A landscape with many valleys, sampled at points; each row gives a point and its height.
From any point a ball takes the steepest step (drop divided by distance) to one of its 2 nearest points. It stops when none of these is lower. Distance is the straight distance between rows; heights are no part of it.
q887: [ -3  -4   1 -11   3 -23  17  -5  14 -15  16   8   5   2  11  -7 -45  13
   3   3 -11  14  10 -10]  height 24.5
q169: [ 24  -5 -12 -25   4   0 -20  -2  -6  13 -30  17  13   2  22  -9   3  22
   4   8   7   2  -2  -2]  height 38.1
q259: [ 14  11 -17  19  14  -3  -8   3  17  -4  13 -15  -4 -24  -9  -4  -1   3
  -2 -18 -11  -1 -10  22]  height 21.5
q323: [ 15  -2  -4 -14  11   8 -24 -15  -1   5  -1  -8  14  11  19 -11  -3   7
 -11 -14  -5   0 -20  31]  height 64.3
q28: [ -2  -7  11 -40  -1   3   9   2  -1  23 -13  10  11  40  17 -17   1   9
  18   7  17   8   7  -6]  height 31.9
q931: [-10 -13  17 -12 -14   5 -17  11 -10   9 -18  -3   1   9  -8  -2   2   0
   4  16   4   0  16  -6]  height 36.1
q161: [-14  -6  -1   7  -2 -19 -18   0  19 -12  11 -10   0  -8 -23  -3 -33  13
  -2   3 -23   8  20   6]  height 28.8
q759: [ 23   6 -11  -7  -3   5 -25  12   2   7 -28  -5   5  -9  10 -11  13  15
  -1   1  -4  -3  -4  11]  height 64.6
q44: [ -8 -12 -12  29  11  23  -4 -16  -6   5  11  -5 -10 -19 -17  18  15 -28
  -8   2   0  -5 -15   0]  height 48.8
q660: [  6  22 -12  -1   3 -26  16  16  20  -6  -1  13  -5  -5   9 -10 -21  25
  20   0   0  10  10 -11]  height 21.3
q603: [ 19 -12 -10 -13   3   1   2   5 -13  -4 -17  21   4  -7  17   4   3  14
  -2  17  13 -10   0 -26]  height 43.4
q483: [ -9   5   1   5 -16  -5 -17   9   7  -1 -15 -10  -4 -13 -21  -1   3   3
   5  11 -10  -1  17   1]  height 34.5
q378: [ 17  10  -4   7   6  -1  -9   4   6  -5   8 -10   2  -7   5  -8  -1   6
  -8 -15  -5  -1 -16  19]  height 30.8
q940: [ -3  -4 -10  25   7  25  -7  -5  -5   1   4 -17  -9 -20  -8   6  21 -24
 -11  -1   1   1 -24  13]  height 41.1
q876: [  0 -16  12  -8   7  -6  15 -19  -4 -15  30   5   8  18  14   3 -28   3
  -8  -2   0  -5  -2  -5]  height 20.3
q43: [ -9   4  11   4  -4   6  19   4  -7   1   0   5  -4   8   2   6  14 -12
  -1  -3   9   0   2  -5]  height 37.2
q763: [-18  13   3  18 -11  11  -4   8   2   8  -7 -12  -6  -9 -21   5  19 -18
   2   0  -3   9  -5   9]  height 49.2
q33: [ -8 -15  23 -21 -17   8 -13   8 -12  13 -15  -2   6  27   1  -7  -1   2
   1  13   7   6  15   0]  height 40.4
q581: [  9  23  -3   1  -6  -8  15  16   2   3  -6   4 -10  -1   9  -6  15   4
  10 -10  12   1   6  -9]  height 14.2
q3: [-11 -14  26  -8  -5   4   3 -11  -7  -3  10  -2   9  30   2  -2 -17  -9
  -6   3   3   3  -1  10]  height 6.3
q839: [-11  -6  25 -14  -2   0  18  -8  -7  -2  14   4   7  33   9  -3 -19  -7
   4  -2   6   7  -2   2]  height 16.0
q236: [ -7   3  26  -1  -4   2  22   0  -4   2   9   5  -1  22   8  -2   2 -10
   4  -7  12   2  -4   1]  height 28.1
q878: [  2  -1  -1   0 -19  26 -26  13  -4   4 -33 -16  -2 -15   1  -6  28 -10
 -12  13  -3  -3 -13   7]  height 74.8
q237: [ -4  -7 -15  14  13 -11  -5 -14   9  -7  24  -6  -5 -14 -18   8 -15   3
  -5  -1 -11  -1   3   3]  height 30.9
q613: [  5  26 -17  17  -4  -8  12  10   8  10  -8   4  -9 -22 -12   7  26  -6
  12 -14  -5   1   6  -5]  height 31.0
q890: [-11   4   4   8  -8 -16 -15   3  14  -5   3  -7  -1  -9 -24  -3 -16   6
   2   2 -17   1  20  -2]  height 31.2
q306: [-22   7   5   2   0 -11  34  -2   5  -2  14   9  -4  10   0   4  -2  -7
  15  -4   0  -1  13 -19]  height 22.8
q139: [ 11 -11   4 -15   4  17 -24 -14  -9   9 -10  -6  13  13  17  -4   4   3
 -13  -3   1   2 -21  26]  height 60.7
q477: [ 10  12 -22  14   0  -6   5   8   2  -1 -13   6  -8 -25  -4   7  20   3
   5   0   0  -6   4 -14]  height 35.4
q238: [  3 -16  -8  13  12  13   5 -14 -14  -9  16   6  -7  -5  -2  15   6 -12
 -11  -1   4 -14  -8  -6]  height 56.0
q928: [  2  16 -18   6   7 -27  21   7  16 -13  13  11  -4 -16   5  -2 -20  20
  15  -2  -1   4   8 -14]  height 17.6
q240: [ -2   3 -10  -1   5 -25   9  -2  17 -15  18   8   3 -11  -1   1 -31  15
   5   0 -12   7  11  -9]  height 21.4
q962: [ -1  -9   8   2  13   0  15 -14  -2 -12  26   1   4  15   7   6 -15 -10
  -7  -6   0  -4 -10   2]  height 13.7
q574: [-10 -15   7 -15   8 -15  18 -16   4 -14  22   6   9  10  10   0 -36   5
  -2   9  -7  -1   6 -11]  height 24.0
q769: [ -4  12  -7   6   7 -12  26  -2   4  -8   9  12  -2  -5   3   9   3   0
  13  -6   0  -8   5 -19]  height 17.7
q170: [ -3  -7   5 -33   3  -5  21   6   3  10  -8  11   2  23  19 -13  -5   9
  20   7  18   3   9 -18]  height 25.7
q720: [ 25  -5 -12  -3   4  13 -11  -1 -14   3 -15   2   5  -9  16   2  15   2
 -15   5   7 -12 -15  -1]  height 61.3
q221: [ -9 -10  22 -27 -11  12   6   5  -8  17 -13   5   2  35   7 -15   5  -1
   6  10  15  10   6  -7]  height 39.4
q284: [-14  10   6  13  -8   6  11   1  -6   4  -5   1  -7   2 -12   7  18 -16
   3  -1   7   2   2  -5]  height 42.4
q539: [ 12  16   1  -8   2  -3  18   9  -2   3  -5   7  -3   7  22  -6  11   4
   7 -12  11   0  -1  -6]  height 5.4
q352: [  4  25  -5  13  -2  -2  10  16   4   7  -8  -4  -7 -11  -3  -1  19  -2
   8 -15   3   5   5   6]  height 23.9
q888: [ 24  -4 -15  -9   2   7 -23  -3  -8   4 -20   1   6 -12  15  -1   9  13
 -10   5   0  -7 -13   7]  height 62.8
q907: [ 13   3   4 -15   4  -1  12   3  -4   3   0  14   5  15  21  -5   1   6
   6  -6   7  -3  -5  -4]  height 14.4
q217: [ -5  -9 -16  24  16  10   5 -23  -8  -3  19   5 -10 -14 -14  20  13 -18
  -8   0   0  -7 -11  -6]  height 53.0
q222: [  6  -6  -3   2 -13  26 -17   5 -12   3 -30  -9  -5 -15   4   2  27  -9
 -16  10   6  -4  -9   0]  height 73.2
q781: [  8  -8  -9  -9   2  -4   8  -2 -13  -5  -4  13   3  -8   9   4  -1  12
   1   9   2 -11   5 -26]  height 45.1
q34: [ -6 -11   9   7  13   4   7 -18  -5 -13  33  -7  -4  14   1   4 -15  -9
 -15 -12   1  -1 -16  15]  height 22.6
q909: [  7 -10   3  -8   8   2  19 -10  -8  -6  12  10   6  15  21   2  -2   0
  -5  -8   8  -9 -14  -4]  height 23.4
q311: [-32  -9  24   3 -19  -1  -7  -3  -6   5  -4  -5  -5  12 -30  12  -7 -13
   7  12  -5   8  20  -7]  height 28.0
q118: [  2  29   0  12  -9   3  -1  16   9   6  -5 -14  -4 -13  -5  -7  20  -6
   3 -13  -2   2  -4  19]  height 32.4
q862: [ -1  -7   4  12   5  10 -18  -3  -4  -3   9 -15  -1  -5 -10  -1   2 -11
 -11  -3  -5  -2 -14  19]  height 24.4
q75: [ -7 -14  -3   0   1  -9 -21  -5  17 -11  17 -13   1  -6 -15  -1 -30  13
 -14   6 -19   4   9  11]  height 26.2
q957: [ 14  18  -4 -10  -2 -22   0  19  17   0 -12   3  -3  -2   7 -15 -13  27
  17   2   1  13  12  -3]  height 25.3
q101: [ 12  10  -8   1 -12   7 -28  17   6   2 -29 -11  -2 -22  -4 -12  11  11
   1   8  -7  -6   0   7]  height 66.4
q76: [ 15  13  -3   8   8  10  -2   8   1   0   1  -9   1  -4   9  -6  18  -1
 -10 -13   5  -2 -19  18]  height 38.7
q230: [  2  17 -16  20   6 -11  -7   0  23   0  14 -15  -4 -19 -23  -3  -7  -1
   3 -15 -16   4   2  13]  height 12.8
q805: [-15  19  10  15 -16  11  -7  16   3   7 -11 -19  -3  -8 -13  -4  21 -19
   1  -6   2   7  -6  23]  height 42.5
q818: [  5 -12   2   9  18   8  -7  -9   0  -6  26 -16  -5  -2  -5   2  -7  -7
 -10 -12  -2   0 -16  22]  height 10.7
q952: [ -1  21 -15  19   5 -19   9  -1  17  -3  14  -2  -4 -18 -20   5  -5  -1
   8 -14 -13   3   7   4]  height 5.7
q361: [ 12   7   0 -22  -3 -14  -6  20  11  10 -17   7   3   8   9 -16  -7  24
  15   9   5  10  13  -3]  height 29.0
q398: [-17   7   3  20   1  -3   3 -11   9  -3  23  -8  -2   2 -23   5  -9 -15
   4 -15  -8   5   4  12]  height 21.6
q18: [ -1 -23   3 -10   5  -4 -24 -16   4  -9  18  -9   8   8  -2  -2 -30  10
 -14   7 -14   2  -1  16]  height 22.0
q67: [  0  20 -19  12   5 -20  24   0  13  -5  14  10  -3 -15  -4   4  -5   3
  14 -12  -3   1   9 -11]  height 12.7
q774: [ -3  -6  -5  16   4  15 -19  -1   3  -3   4 -22  -6 -21 -17   1   9 -11
 -10   1  -9  -5 -12  13]  height 32.0
q293: [ 18 -11 -10   1  11  13  -4  -4 -16  -5  -1   1  -3  -8  10  10  10  -3
 -17   1   6 -13 -14  -3]  height 59.3
q445: [ 24  10 -25  13   7  -4  -7   9   5  -4 -10   0  -3 -25   3   1  12  12
   0  -5  -5  -8  -7   1]  height 38.8
q645: [ 18   2  -3   0   9  13   3  -3  -9   2   2  -2   5   4  20   0  12  -5
 -19 -15   8  -3 -27  20]  height 47.2
q569: [  4  14  -2   4 -12   7 -15  20   4   7 -28  -9  -5 -13  -3  -7  24   1
   2   4   1   0   9   2]  height 68.4
q932: [ -8 -14  -5  -1  -7   2  -1   0 -19  -3 -15  16  -5 -10  -8  17   6  -3
   2  23   3 -15  13 -35]  height 48.7
q212: [  4   5  -3   7  -8  15  -4   9 -11   4 -19  -2  -5 -12   1   4  23  -9
  -6   4   2  -6   1  -4]  height 71.0
q641: [-23 -11  23  -2 -13   5  -6   0  -7   2  -7  -2  -2  13 -16   4  -4  -8
   3  16   3   1  18  -9]  height 31.8
q72: [ -2 -23  14 -16   1   1 -10 -19  -4  -3  10   2  15  23   5  -6 -25   4
  -9   2  -6   4  -3  11]  height 16.1
q640: [  6  -7   1 -24   4  -5  14   2  -3   6  -3  17  11  14  23  -4  -8  12
  12   8  11  -2   1 -16]  height 21.1
q244: [-18   3  14  -5  -2 -13  25   4   5  -5  17   4   0  15  -1   0 -13  -4
  12  -5  -1   1  15  -9]  height 26.6
q797: [ 13   1   2 -14   5  15  -5  -6 -14  10 -10   3  11  12  24  -4  17   1
 -14 -12   9   3 -26  19]  height 54.5
q606: [ 21  -8 -12 -25   2  -1  -1   2 -12  13 -23  25  13   2  27  -6   5  21
   4  10  10  -2  -5 -13]  height 40.6
q460: [ -2  -5  -6   5   0  -2  -1  -3  -8  -5  -6   9  -3  -9  -8  10   4   2
  -3   9   1 -11  14 -20]  height 47.0
q249: [ -9 -24   6  -8 -13   9  -9   1 -17   1 -20  11  -1   1  -9  14   5  -7
   1  28   5  -8  18 -34]  height 50.1
q936: [ 13   1   3 -23  -6  -1 -14  12  -1  13 -24   6   6  14  13  -9   4  16
   7   3   4   3   4   1]  height 33.7
q176: [-23 -11  24 -15  -1  -6  29  -4  -1  -7  15   7   4  26   8   1 -15  -8
  12   4   7  -3   9 -13]  height 23.8
q522: [-33   0  19  18 -15   3   2  -7  -3   5   5  -3  -7   9 -29  16   4 -21
   3   3  -4  10   8  -1]  height 21.0
q394: [-28   4  16  21  -6  -2   7 -12   0   0  16  -8  -4   6 -26   9   0 -22
   2  -7  -4  13   1   9]  height 11.4
q211: [-16  -1  -7  21   7  -8  -2 -17  12  -7  26  -6  -6  -6 -22   9 -15 -10
  -5  -6 -16   1   1   7]  height 27.5

Where does a ball stop that starts at each point below?
q33 => q394
q28 => q539
q483 => q3
q645 => q952
q222 => q818
q284 => q3
q217 => q818
q781 => q67
q878 => q818
q361 => q67

Call two points neighbours if one is among the 2 nearest of the other. Go from one point of each pair to the other, from neighbour to neighbour, staying as low as possible. Name the highest point that can't be avoided.
q952 and q539 => q887
q962 and q539 => q909
q352 and q3 => q244
q962 and q818 => q34

For each start below, name every point that the ball comes to, in order.
q221 => q28 q170 q640 q907 q539
q888 => q720 q293 q238 q217 q44 q940 q774 q862 q818
q932 => q460 q781 q603 q606 q169 q936 q361 q957 q660 q928 q67
